Points on a hilly landscape, in no order, each with its height.
From any point a ball rolls to the lowest of the 2 points nearest to it. It stops when none of these is lower. Distance is the straight distance between rows; heights are no part of it.
k_272: [ 68  98  98  94 111 135  87  92  94 108 102  95  85 137 104  81 109  37
  79  81 118 104  84 131  83 106 142  98 104  72  59 125 107  88 109  83
 130  98]  height 48.5
k_237: [ 68 104 105  87 103 109  82 120  80 130  66 102 103  98  91 127 116  81
  68  99  99  67 102 113  98  99 128 110  70  93 107 108  76  81 111 145
  98 108]  height 44.7
k_6: [ 74 105 116  98  88  93 106 135 107 108  70  81  91  82  85 110 104 141
  82 136 142  92 105 123 121  99 117 105 102  93 125  88 107  69  89 147
 118 124]  height 51.5
k_906: [123  93 121  69  74 142  90 104 111 103  95  98 122 109 124 107  99 117
  89 126 150  96 110  98  82 129 120 130 140  87  73  79  78 103  86 102
 113  83]  height 25.9
k_537: [111  96 138  92 132  63  98  97  87  31  95  77  86  83 109 102 127 107
 126  97  47 137 130  94 128  86  94 137  71 106 120  71 134  75 112  71
  74  72]  height 23.7
k_703: [109 131  63 165  93 124 109 109 119 144  94 110 114 100 100 104  81 126
  56  81 131  36  72 120  97 104 122  53  91  82  90 148 154 110  60 100
  63 113]  height 53.8
k_100: [118 100 131  87  75 122  96  84  86  65 118  92 108 101 108 129  96 114
 113 131 128 110 132  85 116 112 106 130 128 102  75  70  76  97  91 100
  97  73]  height 30.3
k_143: [120  89  91  38  56 116  81 129  81  93  82  83 116 127 126 143 105 149
 121 134  65 104  83 118  74  83  66 113  79 157 143 100  76 101 127 153
 109 139]  height 42.7
k_976: [ 95  82  81  65 157 101  97  96 126 111  76 118 103 133 106  36 100 106
  84  74 103 110  80  79  81 128 129 111 103  73  86 129  85 104  71 129
  88 104]  height 23.8
k_855: [ 86  99  82 142  93  89  70 127  96  98 107 126  82  83  98  57 116  59
  79  86  89  74  81 109 121  83  98  64  95  72  76  99 113 131 126  96
 101 129]  height 31.1
k_16: [121  61  96  54 126 142 103  80 124 127 143  84 132 132  67 101 100 134
  85  79  71 112  96  81  36 111  74  86  89 116 129 117  75  67  99 129
 135  99]  height 41.0
k_834: [136  75  57  91 125 101 107  85 140  93 155 116  95 130  85  97  83 108
 127  51  55 131 102  62  67 134  35  69  93 123  92  80 122 118 106  68
 125 116]  height 46.7
k_972: [ 94 102 150 112 105 114  93  82  76  74 125  66  75 107  93 116 111  68
  98 105  98 148 102 120 109  88 134 107 108 103  90 119 117  81 105 104
 127  89]  height 46.1
k_947: [ 47  87  65  87  94  82  53  99  70 139  86  89 106 115 120  91 153  64
 111  95  78 111  62 152  92  80 108  68  81 112  96 130 103 114 144  93
  98  92]  height 39.2
k_223: [151 113  77 118 127  66 103  70 114  70 130 135 133 100  91  58  61 120
 100  91  86 113 123  48  98 121  47  96 119  88  96  52  97 136 107  54
  65  91]  height 79.6
k_733: [139  96  75  94 114 132 107  78 116 102 125  92 160 138 127  92  85 152
  83  83 112 131 105  57  68 114 109  93 139 110 119  91  89  83  85 116
  86 107]  height 80.8
k_156: [ 91  74 124  78 117 120  98  68 103  66 113  68  73 123  94 123  95  90
 104  98  90 159  99  95  74 117 113 119 102 103  89 100  92  79  90  92
 128  90]  height 49.9
k_698: [ 95 103 136 109 115 104 125  71  61  32 122  90 114  85  84  82  98  73
 117 130  94 146 124 132 118  87  97 141 124  80  78  86 137 121 125  58
 100  55]  height 68.6
k_213: [ 81 126 133 113  62  75 126  99 104  92  74  76 102  37 105  87  84  85
 117 141 146  82 104 110 123  72  95  99  96  73  72  77 119 104 111  95
 106  84]  height 20.8
k_454: [126  85  89  53 108 100 107  47 125  65 143 130 103 134  71  57  81 126
 129  92 116 146 101  92  49 108  82 114 100 108 100  88  68 113 121  52
  85  87]  height 31.4
k_476: [ 91 115 103 102  80 143  89 126 152 183  48  75  80  78  79 129  94  76
  77  96 126  66  81 133 102  97  93 126  82  73  87 130  90 112  62 103
  71  72]  height 26.3
k_456: [ 96 134  67  88  98 108 100 106  80 134  56  77 106 127 102 133  63  33
  65 102 110  81  99  78  77 102 100  90  70 142 109 104  39  98 150 103
 109 123]  height 67.5
k_788: [108 125  92 115  84 122  88 110  81 132  85 104  99 121 113 135  79  42
  70 105 128  62 100  83  99 112 116  93 101 116  72  92  41 105 129  80
 105 110]  height 66.2
k_611: [ 95 113 146  96  83  87 113  80 111  81  86  98  95  59  99 119  80 124
 122 132 138  99 121  94 112 111 105 136 117  90  80  71 104 123  77  77
  72  52]  height 35.1
k_899: [ 89 105  62 120 108  84 105 129  97 121  81 105 123  99 120 118 112  92
 106  80  56  62 107  57 111  99  87  71  79 115 112 100  56  91 117 128
 105 149]  height 24.6
k_400: [116 105 120 112 127  82 104 113 107 101 102 118  77  85  61 119  91  96
  83  95  89  82 141  52 127  97  63  93  95  88 139  45  97  78  78  93
  97 113]  height 78.2
k_883: [108  98 105  91 135 132  86 100  95 151  72 112 100 121  69 110 118  41
  46  79  89  77 106  92  88 122 112 110  76  85  91 123  75  81  97 129
 114  98]  height 47.5
k_4: [121 119 136  84  96  72 108  61  87  67  84 100  84  75  83  92  70  84
 103 116 133 116 112  61  99 100  95 134 101 100  95  60  88 113 109  74
  63  62]  height 38.2
k_888: [ 93 108 111 125 117 106 127  80 167 102 113 102 128  86 100 102  65 133
 114 118 110 115 116 114  93 135  78 137 136  62  75  97 126 131  41  69
  97  72]  height 34.1
k_904: [106  77  93  95 136  96 142  73 147  61 100 131  96  80  84  53  45  82
 106 101 119 125 106  99  93 143  86 134 100  41  56  52 105 135  82  45
  94  99]  height 24.5
k_225: [ 86 106 100  77  75 117  64 111  70 109  71 106  88 124 116 117 113 100
  98 130 145 108  94 121  95 100 138 111 128 128  96  97  61 112 129 115
 101  92]  height 66.6
k_631: [134  67  86  64 104 108  87  77 105  75 128 106  95 110  95 111 105 113
 150  69  52 121  73  60  81 134  30  74  68 129 108  97 141 118  87  51
 140  91]  height 49.2
k_773: [104 116 112 107  95 109  88 110 153 153  53  90  73  61  72 101  82  71
  88  98 115  85  68  88 122 101  76 112  84  54  69 107  93 117  60 105
  81  77]  height 18.7
k_674: [ 36 127  73  99  72  99 117 130  67 100  66  73  84 105  95 115  91  81
  83 116 142  60 101 124 105  92 120  96  67 101  92 101  82  84 143 105
 126 122]  height 48.8
k_617: [104 116 109 130  95 111 112 101 158 128 105 106  94  64  93 124  81 128
 100 100 106  75 111  96 114 119  85 126 122  75 101 105 108 123  33  90
  86  81]  height 30.1
k_360: [101  93 142 110  97 140 100 109 110 116 118  82 110  66  69  96 116  90
  88 103 116  84 109 121 137  97 106 108  86  56  92 134 143  55  43 121
  99  93]  height 22.9
k_817: [ 97  99 121 102 136 106 111  69  91  18  94  94 100 100  70  98  84  83
  99 126  95 142 127 108 103 130  89 163 105  76  86  61 140  95 106  44
 105  69]  height 69.9
k_876: [ 92 123  95 133  69  99 127 131 167 158  70  83  86  58  59 115  84 101
 117 109 111  66 102 131 140  64  55  90  86  70 119 116 122  91  53 103
  93 113]  height 74.1
k_246: [107 102  72 110 149 108  96  96 108 111  94 117 113 141 111  80 100 129
  66  71 106 116  83  74  71 130 139  91 120 104 106 125 116 102  70 137
  82 120]  height 28.7
k_648: [ 80  88  91 101 117 105  68 100  98 113  99  91 128 123 122  64 143 113
  84  95  96 112  88 123 101 101 141 101 115  94  98 131 102  87 103 121
  97 103]  height 30.9
k_676: [ 22 106  55 101  73  72 105 121  69  83  87  96  72 103 105  77 122 102
 111 123 109  73  83 133 102  74 104  69  69  98  96 113 101  88 150 114
 113 113]  height 44.8
k_30: [129  78 110  50  87 104  77  75  83 106 119  97 106 109  97 111 110 133
 152  93  61 119  61  64  71 107  46  91  68 148 115 118  92 114  86  95
 120  89]  height 51.4
k_439: [100  95 129  71  87  80  86  98  50  94  85  73  51  99 106 162  95  98
 141 106  61 129  68  91  84  90  99 110  64 152 113 117  95 109  96 113
 121  80]  height 24.2
k_825: [122  72 104  52 115  89  92  66 127 100 126 117  80 160  80  51  83 108
 114  95 110 168  77 101  47 105  97 107 120 113  85  86  86 110 100  72
 125  87]  height 28.1
k_937: [ 70 105 121 110  68  70 131 112 103  77 105  87 111  49 118  62  87 120
 121 161 128  64 109 114 114  49  82  74  81  84  91  98 164  80 113 116
  98  87]  height 31.0
k_763: [115  91  74  92  78 110 133 152  83  94  82 104 109  87 118 144 100 137
  89 102 105  25 128 116 100 109 116 102 122 128 151  99  81  85  96 139
 101 141]  height 57.4
k_220: [115  86 128  62  84 107  97  94  65  90 116 100  57 114 102 178 109 101
 141  90  50  99  93  77  87 107  65 103  64 158 128 114 101  95  80  72
 126  88]  height 16.0
k_935: [115 134 120 132  90  64 111 108 126 108  76 119  63  72  66 114  39  82
  83 120 138  90 102  83 118 103  72 112  95  80  76  36 103 141  83  76
 100  96]  height 70.9
k_675: [ 79 104 122 102 122  87  77 116  77 108  87  89  73  93  78 103 133  65
  92  88  82 110  87 108 103  76 114  99  80 104 110 113 110  88  95 137
 114 113]  height 40.8
k_700: [121 107 145 132 105 120 108 103 104 111 117 103  94  80  57 101 107  51
  73  87 114 103 122 108 136 102 107 107 109  77 106  94 127  81  67  98
 126 105]  height 30.2
k_411: [102 133  92 167 101 114 126 100 120 108 132 117 117  76 111 104  80 123
  84  91 111  55 100 108 110  91 103  74 109  77  91 139 164 115  52  83
  75 103]  height 51.6
k_549: [ 76 113  59 111  72  95  82 110  69  97 101  96  98 112 143 111 123 152
 140 111  70 118  52 153 108  73 125  76 130 149 129 141 114 107 127 120
  85  95]  height 32.4
k_541: [103  98  76 128 103  81 103 102  99  60 113 126 100  59 118  34 121  69
 102  73  81 102  91 110 119  64  97  72 101  77  83 107 129 148 125  97
  82 105]  height 26.6
k_173: [103 102 107 118  88 102 103 102 179 150  66  92  90  82  91  63  86  72
  89  98 106  82  47 111 121 103  85 115  99  52  37 106  94 148  73  63
  77  75]  height 7.4
k_432: [ 98  85 101  65 107  94 144  58  81  26 101 112  74  69  99  64  99  57
 119  83  96 163 105 129  93 108 121 121 113  73  78 104 106 122 125  57
  91  80]  height 63.4
k_121: [ 67  93  70  60 129 122  68 115  78 139  66 112 130 125 120 111 144  97
  76 100  63  78 108 130  82 118 140 121  63  90 107 109  80 117 120 138
  90  97]  height 43.3
k_491: [124  87  99  63 100  74 106  43 102  45 111 127  93  89  74  70  86 107
 112 101 112 121 124  72  82 123  85 126  98  89  98  78  80 105 108  52
  54  72]  height 34.5
k_959: [ 79 127 114 104  73 112  83 112  78 110  78  92  85  95 118 119  92  91
  92 126 173  67  93 127  99  99 149 107 116  98  79 109 106 112 122  99
  96  69]  height 64.9
k_687: [115 137 113 127  75 111 107 112  67  92 103  97  74 104 109 145  66  51
  88 105 138  81 118  90 111  96 129 106 122 129  92  95  78 100 128  88
 120 105]  height 64.6
k_8: [126  84  83 110 103 106 106 121  95 105 102 131 107 109  98 127 108 123
  66  85 102  62 124 110  90 133 124 102 137 127 130 109  77  95  82 131
  97 133]  height 55.6
k_770: [100 115  70 122 132  68 127  70  78  39 111 119  90  91 126  87  99 120
 136  65  77 116 105  80 111 100 127  95 111  94 106 124 124 120  95  83
  50 100]  height 14.8
k_661: [108  86  96 126 128 122 122  98 116  76 137 116  93 113  86  81  83  52
  84  90  93 150 119 133  97 121 102 112 118  57  71  64 119 117  99  62
 156 131]  height 41.4
k_321: [ 98 106  93 117  86  82  73 100  90  97  98 128  91 116 102 102 115  92
 115 113 110 117  97  98 101  95 114  95 126 117  87  91  71 118 117 102
 114 111]  height 67.9
k_415: [ 95  92  91  86  91  47 140 111 103  75  70  77  94  80  97  74 108 103
 136  97  83 135 105  55 109  72  61  93  74 111 110  56  77  90 128 106
 114 139]  height 71.9
k_672: [ 98 120 113 120  92  62  97 117  98  86  93 124  61  89  81 120  75  99
 102 125 139  89 113  84 112  95 102  99 116  98  94  55  78 120  97  91
 119 113]  height 69.4
k_75: [145 110  77 126 120  99 108  79 126 102 131 122 142 126 107  78  64 129
  92  85 100 120 112  38  94 123  83  80 127  90  90  78  85 113  85  79
  85 110]  height 80.1
k_608: [115 110  94 138 140  91  97  99 122  93 122 125 110  93  90  60  90 106
  88  84 111 109 105  90 118 122 111  93 123  72  95 103 132 124  56  97
  86 112]  height 20.0
k_412: [129  75  88 116 125 117 123  93 139  96 151 121 100 123  72  94  84  61
  83  69  71 132 129  82  88 128  77  93 118  89  79  66  92  91  94  73
 144 130]  height 38.0
k_519: [ 95  80  79  79  88  91 102  69  87  68 104  98  83  91 132  80 125  98
 171  86  58 154  50 121 103 105 103  99 122 113  88 143  97 124 104  84
 103  81]  height 21.5
k_299: [ 97  78 116  56  75 119 102  90 106  91  75  90 133  97 145  57 117 119
 110 119 141 106  91 114  99 112 141 138 130  82  62 103  79  97  94 102
  83  67]  height 19.5
k_132: [ 85  91 105  83  63 111 134 155  68  73  85  89  81  88 113 141 114 129
 105 127 120  43 134 131 109  92 124 110 100 120 124  90  90  72 122 132
 122 123]  height 59.6
k_894: [ 57 105  80  86  70 131  83 100  42 137  86  84 108 134 122 133 119  54
  87 117 121  87  98 158 102  95 133  85  93 132 102 115  71  97 166  76
  95  92]  height 53.0
k_635: [104 108  75 126 161 109 126  87 136  74 127 122 100 106  91  88  51 118
  97  82 100 106 116  76 106 151  97 111 109  61  91  86 141 103  49  75
  88 111]  height 14.2
k_337: [115  86 141  78 117  72  80  81  85  73 101  67  73 108  82 130 114 117
 108  94  50 142 112  72  94  87  64 121  58 130 127  75 114  81 101  87
  85  78]  height 29.8
k_182: [ 72 109 120 107  93 102  80 117 108 158  57  90 115  95  71  86 111  96
  60 127 155  87 101 138 130 110 122  90  99  80 111  90 115  76  87 113
 112 117]  height 47.7
k_753: [ 95 104  73 108 155  83 115  69 114  27 113 120  86 106  98  76  83 124
 113  78  78 125 122  71  99 143 101 117 100  83 103  89 132 100  80  69
  62  97]  height 7.1
k_192: [ 92 126 130 109  97  60 117 101  63  61  81  78  68  74  92  96  92  65
 120 114 116 136 106  98 123  59 113 107 100 112 105  68 116 119 137  89
 103  93]  height 58.6
k_657: [103  91  56  83  92  77  80 108  85 130  68 109 116 104 137 103 122 104
 151  93  42 108  54  75  97 114  75  68  84 143 100 127  98 129 100 114
 125 109]  height 20.1
k_987: [ 97 135 122 139  87  84 121 125 160 133  80 102  73  51  60 120  69  90
 104 118 114  78 106 116 134  72  59 104 102  79  97  76 124 129  67  74
 107 102]  height 72.6
k_117: [100  91 146 127  85 112  94  98  70  79 138  93  90 102  90 112 123 113
  92 128 105  98 121 155 119  81 129  91 128 105 105 123 122  72 111 111
 121  93]  height 50.4
k_365: [118  97 100  66 144 125 111  73 120  93 117  92  60 129  71  90  61  55
  71  64 114 125  88  49  48 112  84 111  90  85  72  91  83  97 104  89
 107  80]  height 49.1
k_61: [117  87 108 105  84 121  94 112 137 144  88 115 104  82  93 125  85  99
  70 100 124  56 107  98 102 133  94 109 123  79  91  89  71  98  53 102
 108  95]  height 25.0
k_659: [106 122 100 146  78 112 125 119  66  81 128  94 135 105 150 131 104 150
 129 109  95  91 117 113 124  62 132  76 136 128 122 117 123  89 118 109
  88 122]  height 42.2
k_484: [103  99 126  90 102 110 101  93  73  66 129 105  49 114  96 175 114  89
 118  94  76  93 137  79  97 100  96 122  90 129 112  90  82  83  99  85
  98  92]  height 7.0
k_325: [ 61 101  56  71  91  98  57 114  70 123  69 109 125 124 137 102 141 110
 106 109  87  97  82 142  94 101 129  98  90 119 110 117  68 129 141 116
  81  99]  height 41.5
k_280: [ 80 114 106 120  84  94  80 123 150 178  50  99 106 106  88  88  98  96
  59 128 151  71  84 145 121 109 107  94 103  81  84  79 105 123  83  73
 100  95]  height 44.6
k_335: [ 93  90  86 129  61 135 110 115 139 149 100  92 142  70 130 114 111 115
  73  92 106  16 108 140 109 110 105  92 105  83 100 139 115  88  72 111
  78 103]  height 24.8
k_319: [131  80 115 132 107 101 115  93 119 108 133 119 109 102  77 108 109  75
  81  81  80 104 139  96 117 119  93  95 126 105 117  89  94  69  78  93
 123 124]  height 34.7
k_842: [103  84  98  51 144 105  72 104 109 136  63 110 121 114  96  66 115 111
  65 100  99  99  90  78  79 111 116 124  84  81 111 102  85  80  86 154
  83  88]  height 18.1
k_522: [ 88  97 148 128 117  94 108  92  77  50 150  88  93  86  96 112 120 127
 115 140  78  93 137 133 134  73 101 105 117  87 113 113 152  90 109  84
 107  81]  height 53.6
k_228: [ 99 100 123 109  80  86 109  66  70  52 123 100 117  72 105  44 110  61
 106 137 117 120 101 133 107  63 107 105 130  71  72 108 130 123 130  85
 100  63]  height 66.9
k_455: [140  90  69  87 140  91 105  71 144 109 150 103 121 132  69  57  91 119
 111  46  84 124  88  50  63 110  46  70 102  93  93  98  98 114 122  92
  98  96]  height 44.9
k_545: [112  90 109  81  96  68 111 104  86  65  98  91 111  93 139 103  93 163
 139 104  80 125 110  79 113  93 115 111  94 132 124  97  88  87 106 138
  50 107]  height 39.4
k_239: [ 96  85 116  89  87 124  97  99  87  45 128  89 110 106 139 125 121 145
 139 118  90 128 120 109 116 102 125 124 129 110  83 112  85  92 105 114
  84  86]  height 34.6
k_717: [114 105 150 114 107  93 129 114 115 112  91 102  74  64  58 140  84  98
  91 108 108  73 140  92 149  95  76 117  88  86 147  63 124  65  53  86
 104  99]  height 77.2
k_166: [ 87  97 131 111  94  62 116 111  97  68 102  90 102  45 101  46 101 105
 120 117 105  94 104 115 147  53  91  95  71  75 113 100 162  87  98 123
  73 109]  height 37.9
k_311: [ 96 111  84 141 126  77 128  86  79  38 137 114 109  70 123  55  99 100
 110  80  76 111 103 109 118  68 112  80 104  74 111 122 169 124 100  88
  63  93]  height 21.2
k_818: [ 95  97  92  92  91  85  75 103  67 114  85 103  54  98 101 127 123  62
 130  86  67 122  54 104  88  99  96  89  91 137 101 119 101 130 103  99
 141  89]  height 31.3
k_206: [ 85 125 133 111  67 120 116 123  65  83 100  92  65  81  97 151  91  99
 102 132 144  59 126 124 119  87 139  98 111 124 108 102  98  92 129 105
 120  97]  height 62.3
k_247: [144  77 128  55  57 137  94 117  81 102 108  80 125 112 110 156 117 124
 100 113  79 106 115 107  85  85  78 119  96 160 131  96  55  77 115 138
 112 122]  height 40.2
k_684: [126  83  91  80 115 117  88  79 119 110 150 103 119 126  76  95 105 131
 105  70  87 113 110  47  67 113  59  81  98 109 112  96  64  95  98 111
  97  92]  height 42.9
k_723: [108  72 131  59 121  82  78  98  91  99  74  81  97 107 105  77 118 133
  85 107 103 137  85  94  87 100 125 123  94 110 111 103  81  83  86 160
  81  90]  height 9.8
k_732: [ 41  99  42 115  77  84  88 119  69 111 106  96 112 108 132  96 121 120
  82 119 101  59 102 138  97  76 110  51  83 108 127 122 121  68 145 119
  88 121]  height 40.9
k_19: [ 76 114  87 141  80  79 103 116  82  85 128 105 104 109 127 108 122 104
 129 110  83  90 112 116 121  58 106  60 130 122 122 114 110  96 126  83
 120 132]  height 38.9
k_404: [ 93  82  56  75  95 121  91  85 104 106 100 106 108 128 140 102 116 104
 156  81  54 137  55  84  85 125  88  85 105 127  81 142  82 120  86  96
 123 104]  height 14.4
k_688: [ 87 103 130  96  63  89 104  89 101 111  58  81 132  63 126  65 110  78
 113 121 143  95  95 103 118  91 126 111 105  77  59  85  83  94 111  94
  88  70]  height 8.6
k_926: [ 92 108  92 132 125 107  90 107 110 125 100 108 121  96 110  74 107 119
  75  85 112  87  92 100 114 113 129  86 106  75 107 136 130  88  61 131
  84 109]  height 25.6
k_895: [ 76 116 140 106  99  76 118 115  76  79  72  65  67  79  81 113  85 106
 100 133 135 117 111 102 123  73 118 107  92 111 112  75 113  74 112 126
 109 111]  height 55.3
k_893: [126  74 142  62 102 121  87  65  87  71 135  54  96 120  85 144  96 129
 105  96  68 138 115  78  72  99  62 118  60 122 103  90  88  57 104  86
  98  72]  height 34.2
k_727: [129 120  79 164 105 106 126 105 100 101 132 127 128 107 128 121  86 110
  96  80 101  71 127  74 115 119 110  75 136 103  97 102  90 100  85  79
  98 127]  height 46.9
k_58: [126  97 111  73 107 111  78  83 107 136 125 101 110 111  54  84  94  96
  84  84 121 102  97  50  63  81  64  84  93 106 115  70  52  95 129 114
 106  84]  height 45.0
k_152: [ 69  94 103  89  95 149  78  91  95 122 105 101 102  99  97  95 119  60
  65 101 121  46  91 135  94 100 114 104  52  58  70 149 126  63  82 111
  91  81]  height 22.1
k_373: [101 117 100 131  99 117 118 107 156 128 112 109 142 104 122  85  74 144
  79 117 136 100 102 129  90 133 118 117 151  74  76 110 136 119  52  91
 101  94]  height 37.6
k_151: [118 112  89 124  87 116  99 107  93  96 120 108 145 121 136 125 111 131
 114  98  96 105 119  81 112  94 121  85 138 132 109 108  81  88  97 105
  98 125]  height 45.1
k_911: [118 101  79  99 129  68  93  75 102  44 121 122  80 120  97  98 108 119
 139  71  57 126 113  56  88 113  71 106  93 126 121  84 116 117 103  62
  71  88]  height 14.0
k_96: [122 115  99 133 127  69 102 100 121  86 105 130 108  78  81  85  73  99
  91 104  89  93 126  56 130 109  48 104 110  80 106  24 110 125  89  60
  88 101]  height 79.0
k_595: [103  76 115 125  81 107  98 107  89 108 109 123 107 107  83 114 129  98
  71 105 124  70 124 156 109 117 141 103 137 119 118 126  91  73 103 111
 120 110]  height 53.5
k_771: [108 114 114  99  92  95 116  89  67  47  94  88  73  63 105  69  98  37
  99  76 103 154  99 114 110  72 119 110 107 105  94 101 122 145 138  75
  91  77]  height 61.1
k_697: [139 119 113  90 124 103  86  76 102 114 129 103  67 117  49  75  52  71
  73  71 134 102  91  39  63  96  72  98  87  93  92  63  66 110 128  87
  84  69]  height 46.8
k_679: [ 90 110  64 110  71  66  97  81  84  76 107 113 106  93 141  70 124 100
 159 110  74 128  61 135 117  68 115  76 131 125 113 134 101 114 131  99
  83  89]  height 27.5
k_715: [ 84  84 101 117 108 140  99 104 119  88 142 119  87 121  83  56  96  35
  78  95 119 118  96 153  98  96 117  93 113  53  64 103 138  95  97  68
 150 110]  height 45.3
k_916: [124 104 110 110 109  84 121  84 156 108  91 121 101  81  93  55  59  85
  94 101 112 104  75  96 105 126  77 128 117  35  35  78 100 148  59  60
  88  77]  height 18.2
k_564: [ 62 103  85  60  89  87 109 117  87 128  34  71 121 107  90  89  96  96
  68 114 111 110  98  84  89  98  98 118  55  88 108  63  59  64 127 146
 117 111]  height 74.8
k_358: [ 86 124  65 140 105  87 136 138 102 104  78  92 129  84 126 106  80 130
 104  84  98  62  95  51 128  85 110  62  82  89 112  86  92  83  98 120
  89 150]  height 18.8
k_553: [ 89  94  97 142  82 115  91 117 117 132 103 116 105  73  95 113 114  80
  75  91 109  23  94 112 124 115 103  88 101  70  84 127  87  93  76  95
  98 112]  height 18.6
k_452: [139 101  82  59  87 108  87 112  74  60 103  91 117 121 130 114  90 174
 115  98  94 117  90  74  73  85 101 106 114 151 140  92  89 112 105 141
  55 116]  height 42.6
k_838: [ 79  89 127 108  85 116  84  98  83 108 122  93  94  80  88  81 129  75
  74 115 106  71 103 126 114  68 106  89  70  78  98 136 150  57  88 129
  91 106]  height 13.6
k_306: [ 74 100 108  84  96 144  79 118 110 171  60  94 127  86 103 110 116  81
  61 101 115  46  88 130 113 116 105 117  55  53  78 123 103  86  76 113
  81  72]  height 27.6
k_719: [ 85 117  95  83  81  98 111 116  71 135  53  66 110 105  97 151  92  58
  89 100  76 101  98  81  74  89  97 101  51 143 112 101  64  68 140 122
 135 124]  height 68.8
k_905: [130  81 124  47  91  85  74  58  92 107  95  95  92 130  83  75 100 112
 114 108 104 165  60 102  53  96  98 107 106 143 110 102  75 119 106  95
 111  73]  height 23.5
k_395: [ 50  98  63  49  92  90 103 150  96 129  35  80 147  90 111  92  92 132
  67 120 110  78 107 121 113 118 103 119  54  75 113  71  86  82 113 159
  94 113]  height 76.1
k_131: [ 93 119  75 167 110 112 123  97  91  64 162 117 110 103 124 103  87 105
 105  85  94  74 112 104 116  95 126  78 125  77  87 125 132 105  87  77
  96 110]  height 49.0
k_742: [ 96 112 130  88 112  78 103 119  73  57 102  97  57 114 115 155 115 111
 144 120  79  97 132  75 127  75  97 129  74 121 126  61 102  83 121  57
  86  88]  height 15.4
k_279: [ 99 102 124 112  83 107 114 122 126 157  57  91  93  47  67 126  74 112
  98 107 110  71 116 103 140  88  77 109  86  75 132  91 113  62  41 129
 112 108]  height 75.7
k_944: [ 78  93  72 113  75  99  90 116  64 109 111  80 121 115 145 120 119 142
  89 107  75  86  87 156 101  69 129  56 110 142 146 144 130  68 137 131
  90 117]  height 37.0
k_485: [114 100  78 114 120  83  88 101 104  76 124 128  75 107 108 104 113  89
 130  60  46 117 100  62  97 107  75  86 108 116  93  93  96 134  96  90
 105 119]  height 19.1
k_829: [ 55 107  77  97 102 128  62  95  64 126 102  96  87 153 117  96 110  38
  76  90 124  92  78 150  83 100 145  93  96  98  78 133  89 113 138  62
  99  66]  height 51.0
k_105: [ 79 102  86  89  88  68 121 113 106 101  55  84  99  85  85  70  91 109
  91 117 118 106 102  58 111  91  83  99  84  83 102  56  68  74 101 128
 119 122]  height 73.3
k_95: [134 102  77  62  78 104  87 110  86 101  97  72 126 122 121 127  84 182
 123 109  80 119  70  85  68  77  65  87  84 176 159 107  99 116 103 144
  93 134]  height 45.2
k_504: [130  63 106  93 120 118  99  90 115 137 106 106 122 127  77 105 122  97
  65  79  75 106 121  85  71 120  99  94 115 110 121 109  69  52  83 128
 126 114]  height 38.1
k_627: [116 103 101  64 154 131  96  95 114 141  81 105  74 141  60  80  83  35
  51  62  98  96  87  52  65 112  88  99  82  77  63 107  75 101 111 115
 114  92]  height 50.0
k_224: [124  67 122  49  88 138  94  95  96  78 146  71 117 124 109 139 105 146
 111 101  71 116 126  86  73 105  74 125  94 123 117 101  65  64  97 129
  96  95]  height 37.5
k_758: [118 107  55 102 116  82  86 103 101 124 102 121 101 123 121 113 111 102
 123  74  52  92  85  47  77 100  79  66  95 135  98 119  71 125 115 119
  95 129]  height 23.6
k_45: [102 112 111 131  84  99  89 119 147 150  98 121 108 114 106  74  83  97
  69 114 142  78  89 138 104 126 110 116 134  70  53  98 108 133  74  65
 110  85]  height 41.2
k_33: [123  78 117  62 108  64  73  85 101 101  97  88  94 118  80  90 109 153
  97 110 105 145  88  81  65  92  89  99 111 146 135  87  74  98  99 136
  96 100]  height 18.0
k_86: [ 95 112  63 148  93  96 117 135 114 131  76 116 118  81 114 116  88 120
  71  90 107  21  98  99 118 116 109  66 105  97 113 110  87  99  88 113
  92 141]  height 10.6
k_350: [101  96 103  93 112  95 105 105 143 144  55 100 121  65 115  63  99 109
  96  88 104  73  77  78 114 118  92 108  86  52  69 111  84 105  58 129
  61  75]  height 27.1
k_590: [100  79  82  97 102  81 128  69  86  43 131 124 101  78 118  32 111  74
 128 101  96 127  84 152  97  91 123 103 138  71  77 127 113 134 123  67
  94  82]  height 65.2
k_51: [ 67 103  72 142  77  77  81 118  84 119 108 118  90 107  95  99 127  68
  94 100  96  54 102 133 113  83 107  59 103 106 104 106  94  99 143  84
 119 140]  height 35.3
k_346: [ 87  98 103  77  86  74 110 123  80 104  70  72  80  95 102 129 108  77
 134  99  65 119  91  65  99  71  68  89  55 133 111  77  84  87 119 111
 143 133]  height 70.5
k_405: [116  95 106  72  99  92  80  84 106 103 136  93 101 108  81 122 110 155
 161  74  66 101  90  67  74  91  33  92  49 153 149  95  98 103 117  73
  85  93]  height 53.1
k_99: [ 68  85  90 101  93  95  58  89  84 103 118  92  85 114 108  66 143  70
  97 102  88 122  74 150  93  73 118  79 112  93  99 137 132  92 123  99
 114  84]  height 35.7
k_956: [ 90  87  89 101 120  86  73 103  81 152  73 104  80 112  75 118 139  58
  81  82  61 106  78 121  86 108 111  84  79 123 118 134 102 110 113 120
 139 119]  height 36.5

Call two points neighbours if one is among the 2 nearest of the other. Go from one point of each pair to the other, from neighbour to neighbour, staying as low as possible. Name the highest point that can't be avoided.
k_404, k_723 | k_246
k_688, k_972 | k_156
k_753, k_484 | k_237
k_404, k_86 | k_899
k_753, k_838 | k_306
k_404, k_173 | k_904
k_753, k_404 | k_758
